The views of a scene show one set of named points, each view turned or mirrored, shifted and resized as a whole, with a little noise and some points left out.
In the rows, 128 means zero.

Scene 1
View 1
z94: [183 132 120 175 131 101 127 106 153 139 127 135 151 141 144 142 120 195
 188  73  94 100 108 123 151 134 137]
z210: [172 163 143 161 130  70 134 148 132 135  61  76 116 165 129 114 114 150
 172 109 110  86 128 177 115 169  92]
z535: [161 161 150 118 165  25 114 157 131 139  78  89 147 172 111  64 156 127
 178  76 131  98 137 180 166 137 112]
z934: [101 138 159 163  60  63 139 186  66 130  47 103 133 173 128  87 141 135
 132 143 125  96 122 141  71 109  89]
z544: [123 122 155 139  93  62 133 152 165 169 105 128 106 205 139 144 158 167
 172 118 154  42 111 118 152 138 122]
z582: [191 148 151 122  97  62 135 169  93 122 117 108 163 128 127  38 117 140
 140  95 104  82 131 183  84 140  81]
z481: [168 162 133 127 130 102 134 151 110 102  94 103 138 160 105 131 121 144
 200  88 109  84 111 145 138 174  96]
z967: [139 179 144 132 105 106 140 177  70  86  44  77 123 173  90 133 119 121
 191 119 109  84 110 156 104 184  71]
z240: [132 131 135 182  94  95 140 136 136 145  81 117 112 177 143 167 129 178
 176 120 118  81 108 114 124 138 119]
z87: [119 128 150  89 153  18 139 198 100 129 107 114 110 168 113  73 163  86
 157 104 161  74 157 156 140 128  96]
z113: [161 144 155 130 125  38 137 166 142 153  90  90 107 175 136  87 134 136
 158 113 138  59 138 180 122 158  93]
z120: [158 178 130 127 147 102 108 132 103  91  77 110 185 167  81 128 147 154
 222  54  98 120  95 131 185 145 126]
z766: [150 130 140 144 114  69 149 168 113 132 105 110 108 153 138 109 120 136
 154 120 124  73 137 150  99 146  90]
z913: [168 151 149 121  80  94 137 161 108 117 111 121 151 162 116 100 126 156
 174 101 114  63 105 145 111 159  92]
z168: [131 136 127 159 135  88 147 160 102 116  84 105 100 156 126 150 121 133
 176 117 117  95 132 132 117 148  99]
z932: [182 139 122 134 149  86 136 143 116 112 132 125 143 129 123 112 118 146
 182  77 103  97 128 145 135 147 108]
z517: [172 129 153 144  69  73 139 154 126 147 123 126 144 151 146  79 121 170
 142 112 115  60 117 154  91 136  98]
z666: [209 142 120 152 173  78 131 113 170 139 131 112 130 138 140 123 112 170
 192  67 101  91 129 159 158 163 122]
z345: [186 170 142 178 177  32 103 108 174 165  47  68 149 174 135  89 140 174
 187  65 107 121 128 188 180 137 137]
z80: [141 157 148 113 107  90 144 174 118 114  83  98 104 190 104 144 133 131
 195 119 136  49 113 145 130 189  82]
View 2
z934: [118 128  87 138 151 150 134 117  94 159 114 212 204 119 141  90 164 139
 178 148 145 112 153 104 126 118 114]
z666: [ 98 120 129 122 141 142 145  94 148 118 105 125 138 149 131 140 104 133
 109 136 137 137 132 132 125 129 150]
z932: [ 96 128  99 106 137 131 149 104 136 131  97 149 152 141 143 127 117 129
 128 128 141 136 130 132 127 134 132]
z94: [102 108 118 136 145 141 134 102 140 127 116 138 142 126 145 144 106 128
 127 151 149 130 139 156 129 152 145]
z517: [117 127 120 142 132 121 127 113 113 139  89 177 169 136 149 119 117 146
 148 146 149 129 164 117 124 116 114]
z240: [121 106 121 137 158 157 122  99 128 135 128 168 154 124 137 111 138 129
 162 152 141 126 153 133 132 155 136]
z120: [105 124  61 111 151 165 127  88 136 117 129 163 157 143 165 139 117 109
 136 124 130 151 102 150 114 139 160]
z535: [ 98 135 107 123 141 158 143 103 122 117 107 165 185 149 148 118 128 122
 119 122 118 147 116 101 128  86 170]
z967: [125 137  68 100 156 161 130  81 126 136 120 188 161 165 128 101 149 135
 171 118 127 134 129 102 108 137 111]
z80: [130 127 109 104 151 153 120  87 130 122 108 179 147 158 140  93 138 127
 168 117 117 152 145 101 128 137 127]
z582: [105 147  89 125 122 117 146 112 110 142  80 179 183 151 147 124 118 148
 132 132 148 128 143 106 112  95 110]
z210: [115 129 111 128 152 159 137  87 131 131 117 162 164 160 116 116 135 143
 141 135 132 125 140 102 113 117 131]
z913: [122 130  95 123 135 131 121 101 120 130  96 181 159 147 155 118 118 135
 156 132 137 143 147 120 119 129 117]
z345: [ 99 123 122 155 154 177 139  87 135 114 136 139 178 149 127 144 118 132
 100 147 128 128 115 118 114  93 184]
z544: [128 104 153 139 151 151 112 107 122 120 111 172 156 122 154  96 132 118
 162 143 122 149 162 115 152 135 156]
z168: [107 120 106 105 155 153 146 100 131 141 116 164 157 135 123 100 150 130
 156 132 135 125 138 116 134 146 127]
z113: [114 131 135 129 141 146 136 102 120 125  98 170 173 151 132 101 134 138
 138 129 123 137 149  88 131  97 141]
View 3
z87: [175  88 103 107  91 107 143 122 203 185 210 119 136 122  78 238  96 152
 183 109 116  70 133 157  79 218 127]
z535: [189 107  71  57  77 120 162 164 192 143 173 132 125 136 103 218  97 129
 152 140 124 106 149 158 115 172 100]
z94: [147 163  95  53 101 178 110 205 228 117 112  90 108  86 111 103  58 145
 152  90 130 116 152 172 166 154 143]
z932: [164 146 119  89 104 124 147 167 205 127 144 119  98  95  99 139  53 143
 150  93 120  92 157 151 149 173 150]
z517: [133 135  77  49  80 136 136 139 192 154 141  88  47  89  58 120  98 162
 176  66 116 112 127 144  90 196 149]
z766: [145 143 122  84  79 143 116 120 192 155 165 104  68 100  79 159  81 146
 164 101 116  99 125 158  91 213 154]
z481: [153 142 121  96  94 125 116 167 190 110 136 111  86 120 120 172  50 149
 141 117 128 116 161 105 121 184 159]
z120: [141 114  89  77 101 123 124 226 198  94 129 113 151 131 120 174  37 141
 115 139 148 121 168  84 167 159 141]
z934: [ 68 101  94  50  56 142  96 115 160 175 189  83  85 108  12 159  90 144
 134 130 140 108  81 115  68 252 157]
z967: [122 135 138 102  70 115  96 133 155 112 155 115  64 135 100 193  46 142
 117 152 134 124 140  68  87 220 175]
z168: [130 151 145  99  85 160  85 138 196 139 164 103  99 106  99 167  54 137
 141 129 131 101 127 149 112 216 164]
z240: [112 159 110  64  82 204  54 169 212 139 133  68  94 101 102 141  68 151
 159 113 137 127 119 153 108 204 160]
z913: [134 126  93  76  88 119 127 155 187 133 134  95  63 108  85 147  73 168
 163  83 124 117 147 100  96 193 161]
View 4
z481: [130 108 104 121 128 122 148 113 147 112 168 134 145 129 119 109 141 145
 129 163 150 133 131 106 119 112 102]
z934: [164 111 114 102 111 161  96 135 135 128 106 122 128 138 172 138 172 149
 157 154 118 125 178 153 133 130 103]
z582: [164 120 122 115 139 144 109 113 141 139 132 118 161 103 119  94 171 145
 139 141 131 139 111 139 145 134 139]
z168: [123 103  99 114 111 120 138 125 150 112 140 131 125 143 126 115 146 140
 127 171 144 136 150 152 111 120  95]
z967: [117 116  88  97 120 148 124 108 150 120 163 135 138 146 144 129 154 160
 144 172 157 129 157 108 127  96 116]
z240: [135 109 130 136 107 113 133 142 150  98 134 141 111 129 126 126 135 141
 136 157 135 125 156 136  95 126  58]
z120: [156  92  97 137 145 105 169 111 137 116 186 130 163 153 127 109 131 122
 129 157 148 140 148  74 143 121  75]
z535: [165 109  95 155 136 112 150  97 156 130 159 136 177 143 148 123 140 138
 120 144 106 173 117 134 125 137 124]
z913: [149 110 128 115 128 140 132 120 140 112 147 127 145 104 129 106 153 152
 139 152 134 122 129 109 120 123 107]
z544: [148  99 141 147 104 119 156 130 149  84 133 144 127 110 154 133 129 153
 124 152  96 132 140 136  71 138  78]
z766: [136 112 116 117 113 132 127 124 150 116 128 128 132 118 128 111 154 149
 129 159 127 137 131 160 108 129 114]
z80: [118 108 107 114 110 139 149 108 151  98 160 140 137 121 147 128 141 167
 128 170 132 129 137 114  91 108 114]
z666: [136 114 118 160 133  83 152 120 162 114 163 139 148 119  81  93 126 128
 112 146 144 155  99 135 111 132  87]
z517: [163 119 145 125 125 136 114 132 142 117 123 127 139  91 122 103 159 149
 140 140 122 125 120 139 116 139 105]
z210: [130 132 105 140 121 120 113 115 166 124 150 146 140 135 123 129 142 153
 135 151 142 152 128 138 116 115 106]
z345: [163 131 105 194 140  81 128 113 174 134 165 156 164 155 121 134 122 127
 125 127 121 185 117 130 128 134  80]
z94: [152 104 135 153 131  86 148 140 146 107 152 133 132 119  87  94 129 119
 125 143 146 133 126 121 118 137  55]
z113: [143 122 115 141 116 129 128 109 162 118 138 141 149 116 143 126 146 158
 126 148 109 156 116 155 101 130 127]
z932: [143 100 111 127 133 107 152 119 144 119 153 122 149 122  98  87 146 126
 120 156 144 140 117 134 126 132 104]
z87: [154  87  92 120 116 137 165  98 143 118 134 119 164 133 170 116 155 145
 112 166  89 159 128 168 106 142 149]
View 5
z666: [112 130 118 107  85 137 127 131 100 113 109 132 118 103 129 129 106 159
 141 167 114 109 124  91 117 143 128]
z932: [130 130 114 107 103 145 153 125 129 110 108 122 103 108 120 126 102 156
 117 150 116 120 117  98 112 149 125]
z120: [115 135  96 102 121 141 114 118 132  98  61 115 111 116 127 126 102 157
  82 146 151 117 146  79 103 139 159]
z967: [151 133  99  97 134 157 130 107 166 146  83 120 133 105 131 113 118 135
  72 103 122 122 131 116 141 120 136]
z481: [135 132 108 102 110 145 129 122 140 127  86 119 120 106 127 115 112 149
  94 138 125 124 128 103 126 127 132]
z240: [116 170 135 112 120 155 146 114 143 125  82 127 149  92 149 107 128 136
 113 148 139  91 117 110 113 137  99]
z934: [146 184 121 125 160 166 170 107 196 144  97 140 134  93 137 158 122 138
  73 101 128  95 130 123 117 147  95]
z113: [130 156 118 120 108 147 135 129 139 154 107 156 127  93 128 170 123 154
 107 137 109 118 126 115 139 119 103]
z517: [150 164 142 129 114 136 159 142 160 135 122 131 125  94 135 143 107 159
  98 147 112 108 130 110 113 147  89]
z544: [111 184 141 126 110 149 141 131 137 139  69 146 138  86 141 138 140 151
 103 171 144 116 116 112 118 111  81]
z582: [161 141 118 123 119 136 157 138 163 135 136 133 103 105 119 165  93 166
  88 125  97 120 137 106 121 153 113]
z87: [121 155  98 121 121 166 163 117 147 145  84 161  88 101 102 196 129 157
  90 134 122 146 112 117 130 110 104]
z766: [138 152 121 115 118 157 161 119 151 141 107 138 121  96 126 140 121 145
 107 131 112 116 113 119 127 134  99]
z210: [129 144 112 106 114 147 124 118 138 144 108 141 142  98 138 139 116 145
 111 124 109 100 132 111 137 132 126]
z345: [ 91 150 105 114 106 136  95 121 103 122 101 160 141 100 141 180 107 160
 131 146 125  79 153  83 120 145 149]
z94: [112 149 133 112 101 139 141 128 117  97  97 119 126 101 140 111 106 155
 129 171 134  93 125  87  96 159 118]
z168: [124 146 110 103 123 167 155 103 145 130  87 130 126  99 129 121 126 134
 111 127 125 110 110 115 126 132 114]
z80: [138 145 114 107 112 152 131 123 149 151  74 130 130  98 130 117 130 143
  83 138 127 136 120 117 142 101 112]
z535: [113 147  96 117 114 145 120 125 127 133  91 158 107 104 118 194 111 164
 100 139 123 121 140  95 125 126 135]

Which points are out of place in each view (at most two, in the order of its rows)? Write - if all are in place.
view 1: z934
view 2: z240
view 3: -
view 4: -
view 5: z932
